A landscape with many peaks, sampled at points; each row gives a point and its height.
From any point a climber steps to the highest of the 5 points nearest to it. It stops when none of these is higher. Distance is the straight distance between rows; heights are no part of it.
q319: [ 55  98 198 155 144 130 154 127 148 114 149 141  93 139 154  97 175 146
 114 187 103 127  96 154 184 143 103 116]  (h 24.2)
q367: [101 158 124 115  88  77 105 194  88 111 110 133  87 137 163 120 149  95
 125 127 107 144 127  54 182  61  88 148]  (h 56.2)
q584: [162 171 122  96  90  77 112 116 103  97 107 160 110 186 130 123 103 124
 134 112 120 170 138 144 131  84 123 150]  (h 56.4)
q129: [172 110 114 128 154 145 131  58 153 138 149 128 139 169 102 125 107 152
 176 136 114 162 158 155  88 134 176 132]  (h 56.3)
q544: [104 112 153 139 134 162 130 150 142 141 115 104 129  96 125 141 152 112
 102  96 138 109 116  85 151 164 137 130]  (h 17.0)
q89: [147 105 114 109 184 175 108  91 124 208 160  68 119 161  88 126 102 124
 162 134 138 160 157  98 103 139 169 108]  (h 46.7)
q223: [140 141 107 128 127 213 137  96 171 120 111 130 158 116 125 120 164 150
 134  99 154 112 133 102 121 147 160 114]  (h 38.5)
q953: [114 129 130 101  97  34  82 175  53 135 138 134 118 156 131 128  84 118
 121 131 147 148 130 151 146 104  67 144]  (h 55.1)
q894: [151 160  92 120  87  37  98 134  75  96 134 170 181 111 120 135  58 139
 128 109 152 127 124 191  82 104 104 120]  (h 31.5)
q40: [163 132  76 140 149 196 135  55 172 126 144 123 165 141 111 111 106 148
 180 111 144 134 166 155  65 161 183 119]  (h 45.2)
q616: [126 106 136 110 112  57  94 149  76 145 142 121 140 136 109 133  94 125
 127 110 127 126 102 169 106 144  98 133]  (h 41.0)
q871: [103 107 153 160 160 216 147 104 192 129 125 110 141  96 127 115 165 143
 122 123 153  93 123 115 134 201 158 109]  (h 30.7)
q930: [146 108 130 155 139 104 148 116 135 131 149 113 183  91 122 129  98 137
 133 116 114  84 112 202  60 192 115 117]  (h 37.3)
q167: [ 75  71 170 126 146 103 138 160 116 161 149 115  94 137 132 124 141 129
 111 177 114 129  92 160 162 146  88 129]  (h 25.6)
q405: [112 102 110  81 183 147 126 135 104 201 174  80  41 172 129 134 121 115
 109 189  83 181 142  52 152  72 149 118]  (h 57.6)
q949: [ 90 149 151 130  85  69 116 156  89  91 136 179  96 144 160 103 123 133
 139 154 140 153 120 109 182  80  76 144]  (h 47.5)
q495: [ 62 123 158 168 103 108 129 204 134 111  91 128 111  82 164 133 176 101
 122 104 153  98 109  74 180 155  77 150]  (h 63.8)
q150: [168 134  93 121 114  60 117  98  98 125 139 137 170 128 111 134  61 151
 139 109 121 129 130 193  55 110 132 121]  (h 39.4)
q230: [103  84 161 124 163 126 139 142 118 161 158 102  91 147 113 130 133 133
 113 177 100 145 101 148 139 125 113 119]  (h 32.4)
q276: [147 193  98 151  98 117 144 143 141  68 100 166 191  54 147 125 135 131
 124 111 160  58 123 171  83 132 119 109]  (h 33.7)
q180: [138 138 111 117  94  54  93 164  69 128 121 145 152 114 121 148  76 111
 115  99 148 110 123 154 102 104  92 142]  (h 61.2)
q485: [165 149  89 110 126 175 129  77 150 120 110 136 129 174 110 130 129 136
 146 108 123 165 150 107 130  88 166 134]  (h 50.2)
q677: [142 136 122 135 135 158 127 139 113 141 103  98 159  71 125 159 126 110
 116  74 135  86 123  98 114 155 142 132]  (h 29.4)
q638: [139 162 118 132  96  57 102 135 110  79 137 178 165 132 119 128  94 154
 128 124 152 123 120 197 111 120 113 137]  (h 26.0)
q543: [151 156 100 140 115 125 133 158 107 117  96 122 176  53 126 149 121  98
 115  77 139  70 128 128  92 154 122 128]  (h 11.1)
q344: [188 145  77 123 137 155 132  86 128 131 135 115 170 130 105 136  98 149
 160  97 126 139 151 138  76 130 160 120]  (h 41.5)
q752: [ 74 162 136 154  84  82 113 175 131  86 106 174 125 114 172  99 164 123
 127 135 146 121 114  91 186  98  70 136]  (h 41.1)
q204: [145 192  74 159  92 130 148 160 134  80  73 168 176  58 147 138 139 119
 108  81 153  66 129 123 100 114 115 119]  (h 28.8)
q377: [135 176  88 145  81 146 143 132 179  90  75 153 173 103 146 115 166 133
 120  89 146  95 120 104 149 113 141 120]  (h 45.0)
q195: [181 143 102 119 129 115 139  66 154 101 134 160 155 163 115 126 106 142
 147 124 115 140 148 188  69 134 163 128]  (h 41.7)
q222: [134 166 105 134  95 117 115 165 109 109  87 139 155  78 127 150 138 109
 108  73 138  98 122  94 122 123 106 146]  (h 31.1)
q290: [163 120  82 121 164 191  94 100 109 209 146  69 157 121 103 134  88 101
 165  89 154 139 182  95  76 173 171 100]  (h 40.3)
q456: [154 134  95 117 121 148 115 134 100 137 109 111 137 126 107 149 124 107
 124  96 119 136 144  74 131 104 134 134]  (h 46.6)
q165: [117 139 126 142 145 206 150 116 163 124 104 103 157  82 125 133 138 121
 127  98 160  85 134 100 120 200 156 107]  (h 34.0)
q313: [ 97  97 157 138 171 201 136 123 156 164 118  90 119  98 124 141 156 105
 109 106 167 108 128  85 134 194 160 114]  (h 36.4)
q656: [109  70 169 168 158 161 161 102 184 134 154 115 146 111 107 123 149 157
 134 144 122 100 102 188 100 210 135 124]  (h 39.8)
q465: [ 46  56 199 151 186 150 169 160 186 162 160  79  71 113 127 134 167 134
 101 193 127 118  92 142 170 182 118 108]  (h 32.2)
q185: [120 110 112  87 193 161  94 143 114 215 161  46  54 153 107 142 122 104
 115 159 127 163 151  51 142 112 151 112]  (h 55.6)
q451: [ 95  85 179 157 146 170 149 117 189 121 143 137 131 114 119 113 188 156
 127 152 131 105 105 164 129 192 138 120]  (h 38.7)
q923: [155 172  95 117  87 102 109 146 101 106 104 142 163 121 117 141 124 114
 124  82 129 120 134 112 111  83 116 134]  (h 44.7)
q583: [ 77 117 161 148 120  79 111 171 114 123 138 134 114 131 135 120 137 124
 121 141 145 116 104 165 163 144  76 143]  (h 23.4)
q618: [188 188  80 110  74  86 114 114 117  82  98 178 130 168 131 140 100 128
 131  90 117 162 150 124 116  54 140 146]  (h 52.7)
q682: [109  76 147 119 166 133 127 152 119 175 135  77  92 145 104 141 129 118
 118 152 113 131 114 111 152 137 124 130]  (h 37.8)
q683: [134 157 121 122  99 170 134 114 171 103  98 140 121 142 138 117 171 144
 119 110 125 130 125  72 166 101 137 126]  (h 38.8)
q538: [125  77 137  81 198 124 140 110  96 203 175 112  51 199 113 138  97 127
 115 209  74 181 132 138 133  98 149 113]  (h 56.0)
q927: [168 112 105 105 164 157 113  75 119 173 145 106 119 176  86 129  89 138
 159 128 121 175 169 116 100 101 178 126]  (h 45.4)
q818: [186 200  68 103  71  63 113  97 114  69 107 181 162 158 126 133  82 134
 136  93 120 150 157 170  89  77 149 130]  (h 48.4)
q45: [106  98 159 143 150 160 146 133 158 133 120 107 125 112 120 129 159 132
 128 123 134 121 116 125 148 163 141 120]  (h 25.3)
q811: [183 116 100 108 150 135 137  43 136 143 143 137 139 191 105 132  83 145
 172 134 112 184 182 160  63 140 181 128]  (h 51.2)
q121: [ 93 139 165 134 106 109 130 108 130  79 138 187  93 165 147 111 143 145
 129 165 124 145 115 171 165 127 116 139]  (h 25.9)
q366: [158 169  89 138 103 103 131 144 118  91 113 148 185  71 133 121 101 131
 130 103 137  78 126 165  72 136 109 107]  (h 17.9)
q987: [151 132 118 157 155 193 160 105 158 136 121 106 180  68 141 130 119 130
 125 116 138  74 139 148  71 201 155 116]  (h 41.9)
q359: [115  97 172 129 162 160 151  91 169 131 148 127 101 162 113 123 158 159
 127 168 106 141 128 151 140 141 147 125]  (h 30.2)
q748: [127 127 145 111 124 115 122 108 124 117 132 141  82 173 134 123 132 130
 126 167  91 158 129 119 161  85 141 137]  (h 53.3)
q657: [172  98  96 115 132 117 119 117  93 171 138  94 168 117  96 144  87 118
 148  91 118 128 133 124  73 158 137 126]  (h 42.7)
q438: [ 81 114 168 135 137 136 137 157 143 140 122 104  94 117 143 124 174 125
 117 140 114 120 104  99 179 135 113 139]  (h 9.1)
q133: [141 145 105 118  92  79  98 192  82 137  96 119 140 110 116 147 111  93
 125  64 133 115 123 103 123 111  86 152]  (h 22.2)
q317: [135 120 127 114 166 208 130  74 174 149 152 120  95 185 115 106 154 156
 150 153 143 152 158 119 138 130 177 112]  (h 33.1)
q271: [178 175  96 113  83  74 120  93 109  76 125 176 163 164 126 138  81 148
 140 123 118 154 144 199  74 108 146 135]  (h 43.5)
q572: [ 99 147 153  97 101  81 125 138  71  96 155 179  71 172 179 102  99 115
 112 189  99 175 121 131 180  78 106 137]  (h 57.0)
q219: [135 166 111 154 111 156 159 111 172  78 113 151 188  85 132 115 143 153
 130 110 139  73 113 167  90 152 133 116]  (h 37.9)
q906: [146 155  97 145 140 246 145  70 203 114 119 112 168 110 136 101 159 147
 147 115 169 100 148 125 117 185 170  94]  (h 42.1)
q599: [ 92 107 162 147 162 173 141 153 149 141  82 100 125  76 139 150 150 103
 101  87 145  87 124  83 136 182 139 125]  (h 21.3)
q171: [131 154 125 161 149 124 143 159 136  94  85 117 188  35 160 156  95 113
 111 103 156  41 130 152  74 185 105 119]  (h 12.2)
q48: [145 128 147 105 116  65 110 114  82 120 141 152 114 193 114 133  88 130
 135 144 102 169 134 165 120  98 120 142]  (h 52.8)
q437: [179  87 103 117 163 121 121  85 102 188 163  80 170 138 102 128  60 139
 164 116 109 144 159 144  35 160 166 119]  (h 34.7)
q384: [146 188 121  85  74  69 116 133  80  90 108 172  86 198 172 119 110 102
 120 138  87 186 146 101 179  48 120 144]  (h 58.9)
q907: [ 95  95 150 111 125  79 119 169  77 158 149 113  86 155 140 126 116 114
 124 159 108 152 106 131 162  95  76 139]  (h 54.5)
q825: [ 95  96 162 135 164 191 162  92 195 119 138 136  93 143 133 116 184 166
 135 162 126 127 126 126 162 140 150 114]  (h 25.8)
q265: [134 132 125 107 124 141 128 108 124 132 133 130  92 176 124 133 141 124
 128 139  96 165 144  90 157  76 147 137]  (h 55.4)
q787: [102 127 158 158 115 114 139 149 133 123 128 156 145  89 131 127 150 132
 108 126 134  92 102 175 124 169  98 125]  (h 20.5)
q55: [ 67  83 188 149 159 175 149 148 176 153 114  95  94  91 137 120 182 127
 108 148 141 108  99 107 172 187 130 115]  (h 36.1)
q915: [128  95 133 119 172 156 125 129 130 174 148  86  99 142 101 142 131 130
 136 134 128 148 142  92 144 137 153 120]  (h 44.8)
q208: [ 97  64 175 151 187 152 152 126 155 165 162  91 111 144 115 131 150 145
 129 176 128 125 105 180 126 179 137 124]  (h 38.6)
q258: [ 72 142 165 143 108 167 155 147 188 108 101 132 111 107 153  91 203 146
 122 135 133 115 117  55 196 125 115 122]  (h 25.0)
q662: [ 96 137 156 110 129 145 155 121 158 106 132 148  86 158 165 103 166 136
 125 167  95 152 125  68 193  82 130 128]  (h 30.6)
q750: [211 189  49 114  83 122 128 115 111  89  90 143 177 112 117 139 100 123
 127  66 138 131 162 123  99  72 147 123]  (h 40.2)
q249: [140  88 151 113 132  86 121 122  92 162 143 106 109 169 100 134 102 129
 123 151 101 158 112 162 118 117 108 143]  (h 46.8)
q962: [ 94 112 164 152 113 135 137 124 167  95 137 149 120 131 133 102 177 157
 122 140 128 106 105 163 143 144 124 129]  (h 24.0)
q734: [138 146 133  94  91  66 102 140  77 115 123 157  84 185 144 120  97 124
 124 145  98 168 131 115 154  67  99 146]  (h 59.6)
q882: [ 81 129 137 161  92  57  98 195 103 125 118 172 132  78 151 136 144 108
 124 126 184 107 111 126 173 155  57 161]  (h 40.0)
q868: [142 113 137 112 117  90 110 150  83 150 129 102 124 117 110 146 119 112
 125 109 117 132 119 118 132 116 112 143]  (h 44.9)
q298: [ 64  80 184 162 141 109 142 180 137 165 134 110  96 121 136 119 158 123
 109 152 128 120  96 135 168 167  92 127]  (h 19.6)
q691: [156 131  91 134 174 216 119  81 136 173 140  73 170 104 116 120 102 116
 167 108 146 110 171 112  82 196 163 102]  (h 39.1)
q961: [154 140 101 134 132 180 136  70 170 119 126 142 157 156 106 120 138 148
 148 116 130 125 145 135 111 126 177 123]  (h 42.8)
q902: [138  60 148 140 171 148 139 107 130 184 164  76 143 129  83 143 117 122
 144 134 116 131 117 164  86 181 150 121]  (h 39.9)
q191: [ 75 144 157 121 107  76 120 144 100  92 155 193  80 164 189  87 114 122
 136 185 116 165 118 132 198 106  91 147]  (h 53.5)
q786: [134 131 122 133 106  93 110 169  98 130 115 120 151  93 119 148 123 104
 114  91 143  98 107 144 102 138 103 145]  (h 12.3)
q524: [156 178  80 130  86 106 117 142 128  84 104 163 170 121 127 129 131 123
 131  88 142 124 137 134 114  94 123 139]  (h 43.7)
q76: [ 92 100 176 151 138 180 156 118 193 122 117 129 113 121 127 113 191 166
 112 150 128 110 112 116 165 159 143 116]  (h 32.5)
q681: [ 89 135 137 178  92  85 117 189 119 112 110 162 163  51 151 144 129 100
 111  98 179  78 116 166 114 180  71 132]  (h 20.8)
q600: [146  76 131 102 188 154 122  92 121 186 163  91 101 175  90 142 103 142
 149 160 116 165 149 135 107 124 159 128]  (h 49.2)
q86: [105  91 178 161 145 134 151 131 155 132 150 116 137 116 114 125 154 142
 130 139 136  98  99 183 131 174 127 134]  (h 36.3)
q756: [127 109 111  88 120  80 108 184  62 152 129  88  80 145 130 137 120 102
 110 129 106 153 122  55 160  73  98 152]  (h 58.6)
q138: [138 190 109 157 114 121 135 176 126  89  55 132 185  17 164 160 111 107
 108 108 171  37 145 122  79 145  95 104]  (h 4.3)
q830: [134 109 138 148 144 165 155  85 185  99 145 141 164 121 117 124 146 157
 143 131 131 111 128 172  86 173 156 132]  (h 41.3)
q823: [163 160  89 115  95  73 101 179  65 135 104 124 174  91 116 153  87 103
 113  83 136  96 124 129  84 109  95 131]  (h 20.4)
q362: [176 164  78 106  85  92 106 122 102 105 123 136 176 124 112 150  93 129
 126  84 122 128 138 151  80  71 128 128]  (h 35.4)
q484: [150 141 120  97 101  75 102 171  72 131 122 124 116 166 122 139 111  96
 122 104 106 156 128  86 154  55  97 152]  (h 58.7)
q8: [134 132 104 136 160 214 106  98 142 165 136  95 139 117 111 135 136 118
 143 104 156 135 155  94 116 157 164 100]  (h 37.2)
q989: [166 131 110 126 127 146 126  87 144 122 133 132 137 152 111 128 114 144
 151 121 118 148 140 145  93 112 158 141]  (h 47.8)
q522: [ 70 123 171 151 127 141 158 130 177 106 137 144  90 141 151 100 190 160
 118 167 116 128 105 112 180 126 115 124]  (h 18.8)
q789: [148 147 102 137 111 160 131 114 146 104 108 138 165  91 116 139 141 136
 126  90 131 111 119 123 123 118 142 125]  (h 31.2)
q279: [ 89  89 162 115 177 183 160  96 167 143 160 132  55 175 142 103 163 154
 112 210 103 156 124 124 163 114 156 107]  (h 32.9)
q549: [ 96  86 160 160 163 165 156 144 151 142 111  90 144  67 131 148 128 111
 121  99 146  88 117 127 118 199 137 122]  (h 57.2)
q458: [118 139 122 138  79 107 119 183 118 118  96 129 128  97 136 131 153 103
 117  93 135 111 115  73 165 106 100 139]  (h 42.0)
q41: [119 130 142 135 128 152 136 162 116 127  83 114 138  71 148 161 130  90
 106  65 153  77 131  87 129 155 123 125]  (h 16.6)
q742: [145 140 129 168 166 194 143 123 136 119  86  88 178  42 157 148 101 101
 110 112 155  49 139 114  79 210 148 114]  (h 37.7)
q182: [142  79 125  95 190 139 113 120 104 213 155  77 101 159  82 147  96 125
 135 149 114 168 138 112 116 120 146 129]  (h 53.2)
q455: [193 120  95 114 125  99 104 108  93 149 135 110 165 141  97 149  67 127
 156  97 112 140 142 132  61 116 142 124]  (h 34.3)
q338: [122  97 151 142 140 125 138 138 121 145 137 107 150 107 114 142 119 125
 128 115 119 108 107 161 100 165 127 135]  (h 29.2)
q632: [184 163  80  95 114 115 112 103 113 123 108 140 126 177 108 148 105 133
 142 103 115 165 161  95 128  57 149 142]  (h 55.9)
q507: [117 115 145 123 151 188 143 103 175 141 147 109 103 151 111 117 170 146
 123 141 127 135 135  95 156 138 165 112]  (h 27.4)
q474: [159 152 102 100  82  16  93 118  68 103 131 155 167 157 117 137  53 130
 137 108 144 148 132 192  83  99 115 143]  (h 35.3)
q795: [130 144 122 168 117  70 133 155 113 106 134 130 200  57 152 127  82 123
 122 114 152  73 114 202  66 181  97 106]  (h 11.6)
q859: [173 140  89 137 127 136 147 122 104 131 116 108 190  72 121 147  92 123
 128 101 125  92 140 138  65 155 146 118]  (h 31.6)
q788: [162  95 140 109 140 111 129  75 118 149 159 133 128 182 103 130  98 141
 146 145 107 173 130 168  83 114 145 136]  (h 48.8)
q755: [127 110 150 174 148 140 150 127 152 111 143 118 181  70 135 124 129 134
 135 127 132  74 112 194  72 210 136 119]  (h 38.1)
q403: [ 81  73 172 130 177 127 152 137 145 159 179 123  74 153 142 123 154 134
 106 192 102 137 100 156 167 123 112 119]  (h 38.3)
q315: [138 166 156  90  92  71 119 104  83 103 123 188  78 189 153 119  96 127
 127 167 107 184 142 158 156  98 126 151]  (h 57.3)
q690: [139 108 135  85 167 142 149  77 129 163 164 143  50 196 126 131 109 130
 133 206  81 199 153 143 139  90 171 125]  (h 58.8)
q933: [137 110 127 116 155 169 118  92 145 153 137 105 109 162  92 128 129 136
 148 133 128 159 146 108 136 121 160 114]  (h 39.3)
q904: [182 160  54 110 153 220 103  65 149 165 142 110 163 156 107 107 104 131
 181  90 164 148 187 111  85 133 176  96]  (h 43.9)
q641: [ 86 109 142 115 151 167 133 154 140 156 131  78  65 136 133 129 165 114
 101 155 111 128 133  43 184 124 143 112]  (h 14.6)
q911: [ 94 124 148 133 134 175 148 128 177 130 113 104 104 121 148 112 193 139
 108 129 129 126 113  60 188 138 135 107]  (h 21.0)
q175: [151 112 126 116 133 124 116 128 110 159 124 105 133 135  98 144 108 131
 136 115 125 149 130 132 106 116 138 132]  (h 57.5)
q246: [117 136 128  90 127 123 140 126 105 122 142 137  54 177 173 118 133 118
 109 165  76 185 141  60 176  49 140 127]  (h 57.4)
q296: [169 126 104 101 155 178 109  88 129 169 137  87 124 155  84 132 116 120
 156 108 143 168 159  91 135 108 164 124]  (h 42.2)
q669: [ 55 112 170 161 105  73 117 190 123 116 132 152 109 100 164 107 157 118
 122 160 172 125  99 129 182 153  55 155]  (h 42.6)
q449: [129 100 138 133 168 180 123 111 135 183 132  79 128 106 103 140 136 109
 127 107 156 130 136 109 120 169 153 112]  (h 38.9)
q394: [181 162  82 121 116 138 130 130 117 120 104 116 182  96 110 145  99 124
 131  83 132 106 144 110  87 111 144 128]  (h 36.0)
q297: [ 96 154 133 132  83 138 132 150 166  99 100 145 111 132 165  95 185 130
 117 125 122 133 118  51 202  79 105 131]  (h 28.6)
q93: [136 150 109 143 103  68 107 168 101 110 122 154 170  81 125 138 107 118
 124  95 159  95 117 161  91 137  94 133]  (h 7.9)
q130: [176 119  98 118 159 192 123  57 145 159 157 109 152 159  98 117 107 147
 181 122 143 144 168 134  81 136 183 120]  (h 49.1)
q990: [ 92 126 139 103 124 109 127 183 107 135 129 100  90 134 153 129 163 105
 118 153 108 147 122  52 172  77 105 135]  (h 56.1)
q908: [ 87  80 170 139 150 130 137 163 126 164 133  91 106 110 120 140 145 110
 115 139 121 125  97 129 146 152 105 134]  (h 25.7)
q561: [191 125 102 129 130 105 130  66 128 129 141 146 156 154 107 139  72 158
 169 119 106 153 152 184  45 133 166 130]  (h 45.6)
q371: [102 107 127  88 103  38  93 179  35 147 156 140  95 169 159 119  60 112
 121 173 135 163 125 140 177  87  54 159]  (h 58.1)
q765: [138 173 120 110  92  92 110 154 116  90  99 151 106 162 147 114 135 129
 118 113 104 143 130  84 174  62 104 147]  (h 57.1)
q170: [166 149  84 147 137 186 140  84 161 109 125 116 187  96 119 127 122 148
 151 116 145  92 154 147  78 157 158 120]  (h 43.1)
q267: [140 120 139 124 128 130 122 127 120 139 133 109 136 136 102 136 137 133
 133 127 121 128 113 122 124 119 128 140]  (h 56.5)
q184: [107 123 140 115 110  68  99 157  96 116 139 142 113 155 133 127 121 130
 121 139 132 140 105 150 173 105  82 151]  (h 39.6)
q478: [ 77 150 153 132 105  99 138 148 121  94 134 168  85 152 172  94 153 126
 127 172 110 143 116  93 191  84  97 139]  (h 44.4)
q948: [ 88 156 135 158  82 131 145 157 165  92  97 159 131  93 143 108 179 135
 123 115 144  92 100  95 171 129 111 126]  (h 28.9)
q729: [132 124 158 118 127 139 143  90 151 109 129 139 112 165 126 125 154 143
 130 147 103 142 132 135 143 109 144 144]  (h 33.4)
q65: [128 121 129 116 124 139 122 145 129 134 116 102 105 123 109 133 159 122
 119 110 112 133 121  76 166 101 135 132]  (h 45.7)
q554: [105 164 120 170  88 107 125 172 126  79  87 170 160  51 164 131 150 116
 119  87 169  76 115 134 120 140  85 119]  (h 24.3)
q966: [ 93 149 143 150  83  65 102 143 132  83 135 184 134 131 137 115 125 138
 130 139 153 118 118 167 161 126  92 133]  (h 26.1)
q301: [120 154 128 140  86  71  99 163 108 110 124 169 141 121 129 126 128 125
 128 115 148 123 118 133 145 101  89 149]  (h 57.9)
q210: [ 64 131 156 167  97  84 113 190 131 112 119 161 122  94 176 109 172 110
 123 138 160 109 101 106 180 140  61 148]  (h 47.6)
q11: [169 106 102  98 142 138  97 131  85 187 121  74 123 135  88 155  96  96
 129  88 128 154 146  77 117 103 145 135]  (h 43.2)
q834: [112 158 151 118  85  58 112 119 104  79 130 195 100 160 153 106 120 146
 128 165 142 146 140 156 169 106  93 157]  (h 46.0)
q829: [127 156 123 155 104 127 134 171 126 103  85 140 166  49 154 139 129 106
 101  99 160  67 118 140 114 162 108 119]  (h 16.2)
q464: [140 180  98 141  96 123 133 122 145  80 109 173 164 119 137 120 143 142
 124 103 144 109 114 175 115 112 132 130]  (h 29.9)
q523: [ 70 134 142 134  90  90 115 214 115 119 101 124  90  99 163 116 172  91
 122 126 132 128 115  50 185 112  79 148]  (h 51.9)
q566: [138 134 118 145 115  96 118 141 113 110 134 128 172  90 122 140 108 126
 126 106 132 102 115 183  87 151 108 132]  (h 19.8)
q564: [ 62 149 167 177  95  86 121 156 143  83 125 198 111 115 168  91 165 150
 133 166 172 117 119 137 190 130  73 148]  (h 39.7)
q131: [134 124 106  83 183 186 132  96 135 183 174 122  37 192 133 118 133 123
 128 193 105 202 176  62 152  79 173 101]  (h 56.8)
q846: [ 98 131 130 129 135 211 141 102 207 127 110 111 115 131 125  91 195 155
 117 136 151 133 133  76 183 143 149 101]  (h 20.1)
q19: [ 73 111 158 138 115  82 118 187 104 135 131 126  84 121 155 113 152 109
 113 163 124 132  96 108 185 119  76 145]  (h 36.6)
q863: [133 120 140 154 136 157 149 133 148 120 122 127 166  81 129 137 139 127
 125 103 131  87 111 152  97 189 128 126]  (h 33.5)
q331: [134 135 146 118 113 107 127 116 127  84 120 172 115 177 129 126 134 148
 129 139 113 151 123 172 126  97 136 146]  (h 42.5)
q253: [110  74 142  95 197 142 146 119 133 182 182  94  58 171 118 139 123 122
 113 198 101 161 117 128 146 110 136 115]  (h 52.9)
q913: [137 157 115 164 121 160 144 136 153  93  97 134 179  62 136 144 149 127
 113 101 150  72 117 139  92 157 128 118]  (h 32.3)
q24: [ 89 109 146 118 168 207 151  98 190 137 163 122  70 164 132 101 166 153
 114 185 126 152 126  77 177 130 168  99]  (h 25.5)
q707: [133 174 116 164 114  98 137 175 117  94 107 149 188  34 150 144 110 119
 104 107 172  59 119 180  82 174  87 116]  (h 22.3)
q288: [137  99 125  90 156 120 116 135  84 168 151  94  83 154 112 135 118 113
 113 151  91 161 132  85 153  77 132 134]  (h 58.3)
q213: [107 127 122  86  97  56  87 178  56 122 135 131  78 164 150 115 109 110
 123 153 108 160 120  97 167  70  77 142]  (h 59.1)
q328: [166 162  95 101 101 113 107 133 106 117  91 129 115 171 129 138 121 111
 137 106 102 157 142  63 168  46 136 143]  (h 58.0)
q42: [ 85 107 170 162 126 106 129 183 122 135 113 132 132  86 145 135 156 108
 115 115 149  89 104 151 146 192  82 137]  (h 15.0)
q634: [154 121 100 158 158 200 172  64 194 105 156 122 189 100 125 111 135 159
 151 138 142  91 145 178  61 213 160 119]  (h 42.4)
q336: [164 134 110 123 124 145 112 143  96 165 110  90 155  96 105 163  97 101
 131  75 130 119 139 101 105 137 139 128]  (h 39.2)
q354: [128  90 144 142 162 161 141 105 156 160 144 101 149 119 104 142 137 132
 140 118 135 111 117 150 100 181 147 121]  (h 37.6)
q767: [115 100 137  88 162 122 155 108  99 156 167 135  47 188 152 132 108 110
 113 203  74 188 127 124 154  79 148 114]  (h 58.2)
q201: [184 152  86 119 110 102 117  99 112 110 118 149 154 151 103 133  87 135
 138  94 118 146 146 156  80 100 158 135]  (h 39.0)
q340: [103  94 159 115 164 131 136 107 131 145 169 126  67 161 134 112 140 134
 126 192  85 159 113 136 161 105 131 116]  (h 43.3)
q234: [129 133 133 163 130 127 153 113 167  78 144 146 188  86 130 115 130 162
 130 126 145  81 110 213  70 179 140 117]  (h 39.5)
q730: [145 178 102 121  66 108 116 134 146  88  79 165 140 126 135 120 139 126
 122  93 129 133 124 101 160  76 115 140]  (h 54.6)
q813: [122 123 142 140 118 112 134 102 148  92 147 155 148 141 116 123 139 155
 134 134 122 119 121 198 103 158 124 134]  (h 31.7)
q12: [162  89 139 137 161 114 127  95 126 155 159 108 146 145 100 132 101 143
 157 139 111 136 119 178  76 153 145 135]  (h 43.4)
q287: [121  71 159 132 174 156 136 107 151 161 161 101 105 146  99 137 143 144
 129 159 120 135 125 160 130 143 149 130]  (h 36.9)
q700: [156 105 119 160 155 151 146 102 127 148 152 100 183  86 114 136  93 135
 142 123 124 103 127 169  62 197 139 126]  (h 40.1)
q688: [132 149 120 114 103 148 131 133 141 108 109 124 106 158 143 121 154 129
 120 124 113 150 143  64 176  68 143 136]  (h 53.7)
q768: [ 82  69 195 161 173 148 147 147 154 153 122 103 117  89 129 138 158 115
 110 133 141  92  92 163 134 202 126 128]  (h 41.8)
q693: [195 169  61 113 112 150 125  94 143 108 105 138 168 138 115 131 118 139
 140  86 126 141 153 124 110 102 158 128]  (h 45.1)
q698: [172 205  70 131  75 103 135 119 133  49  91 175 177 102 136 127 122 145
 122  92 145  98 139 167 107  83 134 111]  (h 33.6)
q153: [139 133 107 101 145 189 109  99 138 165 140 107  80 176 121 125 147 129
 133 141 122 168 156  60 170  77 162 112]  (h 52.5)
q389: [121 122 144  76 131 103 134 113  75 122 156 153  52 188 166 116  94  99
 109 189  73 198 132 130 157  71 136 131]  (h 58.5)
q963: [143 126 150  91 135 125 140  90 110 139 146 160  72 196 141 118 109 135
 132 181  87 198 142 159 126 102 153 131]  (h 62.1)

Call two points neighbours if one is among the 5 nearest of the other. Go from one point of each pair to the other, from neighbour to neighbour, staying as high as possible. Name the lowest point that can't be avoided.
q963 / q175: q989
q495 / q180: q523
q180 / q734: q953

Where does a climber stop that starts at each point below?
q522: q129
q915: q734
q319: q963
q913: q129
q138: q129
q750: q734
q394: q734
q707: q129
